Each scene shows the same named points in several views. A view is turned or mirrored, and shifted as a whole, has a little noise and may leave points out.
(in the rows, 128 means zero)

Scene 1
View 1
J959: 120,124,104,144,122,143,137,136,130,134,124,126,122,126,137,113,122,136,117,136,130,111,129,122,140,137,127,132,138,141,145
J367: 123,106,119,113,121,136,133,118,131,97,130,146,117,121,143,120,122,118,115,139,129,82,116,127,132,133,129,149,140,131,124
J638: 122,140,99,130,133,146,141,140,137,128,124,126,137,133,157,111,129,129,128,132,144,102,129,109,153,135,129,144,144,131,130
J336: 116,113,101,162,107,143,131,138,123,155,125,119,101,128,115,112,114,151,101,142,114,128,129,133,128,139,126,111,131,151,173
J381: 130,143,107,119,147,147,147,138,136,115,121,129,161,132,174,115,136,121,145,124,154,89,130,103,162,129,128,158,150,125,112
J124: 113,183,57,129,128,149,137,167,170,159,130,104,110,149,162,92,136,162,111,153,155,115,119,58,154,147,135,137,138,128,143
J416: 127,105,125,121,126,138,135,119,123,101,125,144,133,120,146,120,121,114,126,130,132,88,125,135,139,129,126,149,143,132,125
J482: 116,125,99,128,113,138,131,133,139,124,131,129,104,128,135,110,121,137,105,146,128,100,119,113,136,138,130,137,136,136,142
J533: 119,124,101,124,118,139,133,130,141,118,129,131,112,129,142,112,121,134,110,143,131,97,119,114,137,137,131,139,138,133,136
J394: 123,100,123,122,116,137,132,119,126,100,130,144,118,120,136,120,118,118,113,137,125,88,121,135,130,131,127,144,138,134,130
J446: 123,113,114,128,121,140,134,125,128,115,127,136,122,124,138,116,122,127,116,136,129,97,123,129,136,135,129,142,139,136,135
J155: 116,135,88,132,114,142,132,141,145,137,128,122,101,135,136,107,122,147,104,149,131,108,119,101,137,142,132,131,133,136,148
J235: 107,117,84,137,90,135,121,137,150,141,136,123,62,133,109,103,112,159,78,166,112,116,111,109,115,148,132,116,124,146,170
View 2
J394: 143,113,118,99,109,141,134,98,138,159,130,128,129,140,120,135,136,156,140,129,120,139,119,129,166,98,116,138,107,116,114
J533: 141,105,124,113,119,143,134,107,132,134,135,138,118,133,130,132,127,137,136,135,138,128,115,137,162,102,129,136,110,116,133
J155: 137,102,122,127,123,139,145,120,122,114,141,149,102,126,140,123,120,134,127,145,143,122,116,143,158,100,141,138,115,110,144
J638: 149,106,126,124,131,148,106,109,131,125,134,138,116,153,126,128,124,124,135,128,136,128,111,147,139,118,126,120,110,116,144
J959: 142,111,122,129,131,143,128,116,124,124,139,144,109,142,129,121,122,137,128,135,130,126,115,143,144,104,130,131,111,113,141
J446: 142,113,120,111,119,141,130,105,132,145,132,133,122,143,122,131,131,147,137,131,124,133,118,135,155,102,120,134,109,116,124
J381: 159,104,132,115,133,153,80,98,143,132,133,134,126,168,118,145,127,109,144,115,135,132,104,148,134,134,117,108,106,122,144
J336: 130,124,110,141,129,131,166,129,102,125,140,145,99,132,131,98,117,168,114,149,114,128,124,138,143,81,139,147,115,100,130
J235: 125,106,115,125,111,131,187,128,112,115,141,154,96,96,150,112,118,160,119,161,147,119,121,136,180,74,152,160,116,106,138
J124: 144,83,134,145,138,152,119,129,122,73,147,164,90,125,156,128,108,90,127,146,176,107,105,160,147,124,158,119,119,112,180
J482: 138,104,122,117,120,140,141,112,129,129,136,142,114,128,134,129,125,141,133,139,138,128,115,137,161,98,133,137,111,114,134
View 3
J381: 136,139,146,121,104,115,123,115,68,131,129,144,129,107,127,119,80,132,129,108,143,116,110,96,135,171,159,137,148,106,169
J235: 91,124,136,170,122,171,144,144,128,91,98,157,135,123,140,137,121,86,118,106,119,146,174,167,126,127,110,93,149,164,139
J446: 114,122,146,137,113,154,126,136,115,108,118,140,131,103,123,126,97,85,111,107,135,141,135,124,130,143,140,114,149,116,162
J367: 117,132,147,131,107,152,120,126,108,109,122,134,133,101,113,119,97,80,113,107,145,137,123,113,131,137,154,119,150,102,161
J155: 109,131,139,153,116,146,138,132,99,110,110,156,132,121,142,132,104,114,126,106,126,132,152,141,129,148,126,109,147,148,150
J959: 119,117,145,137,116,142,130,144,106,114,121,150,127,108,137,132,90,109,115,108,127,136,145,129,133,158,128,119,146,130,166
J336: 113,99,143,147,124,157,138,165,129,105,116,155,126,110,147,140,95,103,103,109,111,149,171,150,133,155,106,106,145,151,166
J416: 124,123,151,123,110,144,119,132,106,116,128,133,131,96,113,120,88,85,108,106,142,139,120,107,132,151,153,123,147,97,170
J482: 110,130,142,146,113,150,132,131,105,108,113,147,132,113,130,128,101,98,122,105,133,135,145,135,129,144,136,112,148,131,154
J124: 114,157,130,162,113,119,150,112,60,119,102,173,135,143,163,137,108,165,158,108,125,109,152,143,131,160,128,115,148,173,138
J533: 113,130,144,141,112,146,130,129,104,111,117,145,131,110,129,124,100,99,120,107,135,134,137,128,130,145,140,115,149,125,156
J394: 115,122,148,131,111,156,121,134,117,107,122,133,132,96,112,121,96,73,107,106,141,143,128,119,130,139,147,117,150,102,166
View 4
J959: 124,113,136,137,135,118,134,138,104,131,127,132,135,98,111,108,115,95,114,154,156,112,144,119,134,121,95,122,118,136,119
J638: 114,111,120,123,146,122,135,146,87,120,130,113,130,93,120,110,118,90,121,146,166,116,148,115,114,112,98,131,126,147,114
J367: 130,102,116,127,125,110,123,135,93,104,123,127,135,97,112,142,114,91,140,154,143,92,125,125,119,138,83,128,113,144,136
J155: 119,109,141,128,145,115,131,140,127,136,133,120,138,98,119,107,118,109,111,141,140,112,133,124,124,108,98,123,116,118,106
J336: 127,118,163,151,131,119,137,129,136,154,125,150,141,105,109,95,110,108,98,160,145,112,144,123,159,124,97,110,106,115,117
J533: 124,108,128,127,137,113,128,138,109,119,127,122,137,95,118,122,116,99,126,145,144,104,131,122,123,122,91,127,117,131,120
J381: 115,111,102,115,149,124,134,152,58,104,128,104,126,88,123,118,119,77,131,144,177,117,152,112,99,113,99,139,132,167,120
J416: 127,107,119,132,127,118,128,137,81,109,120,130,130,96,111,128,112,83,133,158,158,100,140,120,126,137,87,125,117,152,134
J446: 127,108,127,133,127,116,128,135,98,115,124,130,134,98,113,125,113,92,128,157,151,99,136,123,128,133,89,122,114,140,129
J394: 133,103,123,134,120,111,124,131,96,109,122,135,134,98,107,138,113,92,135,160,144,88,126,124,127,143,82,123,110,142,140
J124: 99,115,132,107,174,118,140,157,129,140,146,87,137,91,137,87,130,115,102,113,148,139,146,116,96,68,116,136,136,115,73
J482: 123,109,133,129,136,111,129,137,118,125,128,125,137,99,117,119,118,104,120,146,139,104,129,123,124,120,92,124,114,124,117
View 5
J235: 165,151,138,178,136,147,150,94,93,115,137,101,118,95,103,170,146,138,154,148,82,95,107,140,75,113,145,142,129,100,153
J416: 134,142,152,133,151,153,132,155,146,132,137,110,120,112,126,117,144,140,124,129,137,117,86,140,135,143,140,117,144,117,121
J533: 151,138,143,144,141,149,133,136,129,121,132,117,124,115,120,137,141,139,136,133,126,114,91,142,122,136,140,127,141,116,132
J336: 173,140,152,163,145,139,137,106,112,116,133,94,119,104,70,162,129,144,142,142,102,106,93,146,91,148,140,145,150,116,128
J381: 155,114,135,122,133,146,113,163,147,111,111,148,130,138,141,128,133,138,125,118,164,125,88,150,158,143,134,121,140,131,129
J155: 166,132,132,158,132,145,132,117,112,107,122,124,124,116,116,160,138,138,146,137,113,108,101,146,106,123,140,138,133,113,146
J959: 163,131,145,147,140,143,128,130,126,115,125,115,122,117,103,146,133,141,136,134,125,114,90,145,117,143,137,134,147,120,131
J638: 162,122,137,136,134,144,121,144,133,108,116,136,127,131,122,143,133,139,131,128,142,120,91,149,137,139,136,128,141,126,134
J394: 132,152,152,142,152,156,140,148,139,136,145,102,119,105,124,119,148,139,131,134,123,114,87,137,122,138,142,117,141,112,126
J367: 125,149,144,139,146,160,141,151,138,137,141,115,120,106,145,118,153,138,132,133,127,111,91,135,127,127,142,115,133,108,134
J482: 153,140,139,151,139,149,135,128,119,116,130,119,121,113,120,147,143,138,139,134,119,108,96,142,112,126,141,131,134,112,140
J446: 146,140,148,142,146,150,135,142,134,127,135,112,121,113,118,130,141,140,131,132,126,114,89,142,123,139,140,124,143,116,129
View 6
J533: 129,97,106,127,118,110,156,146,147,129,118,137,117,119,118,151,122,134,140,148,133,120,98,142,141,131,145,114,131,127,134
J124: 137,129,131,117,145,145,102,136,130,90,86,139,140,121,120,123,119,191,131,139,139,121,100,124,131,126,135,114,108,66,152
J381: 136,111,77,161,130,128,140,172,130,117,152,172,133,130,132,142,137,133,115,159,124,98,111,135,132,110,154,127,131,116,125
J638: 132,110,95,142,126,118,141,160,135,118,128,153,126,126,125,147,126,143,124,152,133,111,103,132,136,115,147,126,126,118,130
J367: 130,85,91,140,108,105,175,152,151,138,138,147,112,117,118,155,131,113,143,152,127,112,101,151,146,132,148,110,139,143,130
J336: 121,108,126,98,114,79,153,140,152,128,83,112,106,131,109,175,96,152,138,137,159,143,89,121,141,114,137,135,123,140,127
J394: 125,84,94,132,106,96,177,151,157,142,134,140,109,118,117,162,123,112,141,151,132,116,99,149,147,129,149,116,139,152,124
J482: 128,97,112,122,118,106,156,141,149,127,111,133,117,117,115,152,119,139,143,144,137,122,97,141,140,131,143,114,128,125,135
J235: 122,92,143,88,110,97,157,114,161,130,71,101,105,111,101,157,104,154,163,134,150,143,86,140,147,145,132,105,122,124,146
J416: 127,90,83,143,111,100,172,161,150,139,146,152,114,125,124,160,126,111,132,155,131,113,103,145,142,121,153,123,141,149,125
J959: 126,107,106,125,118,100,150,150,144,125,111,136,119,129,117,160,114,142,130,147,143,125,97,130,137,116,145,129,127,130,129
J155: 128,108,122,112,123,107,140,138,147,119,94,126,120,121,114,152,112,157,139,141,146,129,95,130,140,126,139,120,120,115,138
J446: 127,95,98,131,114,100,163,153,148,134,128,140,114,124,118,161,121,125,135,151,137,119,101,139,142,122,147,121,134,140,126

Which points are out of place in each view (at most two, in the order of its rows)? Write none if all are in place.
view 1 | none
view 2 | J959
view 3 | J446
view 4 | J416
view 5 | J533, J367
view 6 | J124, J155
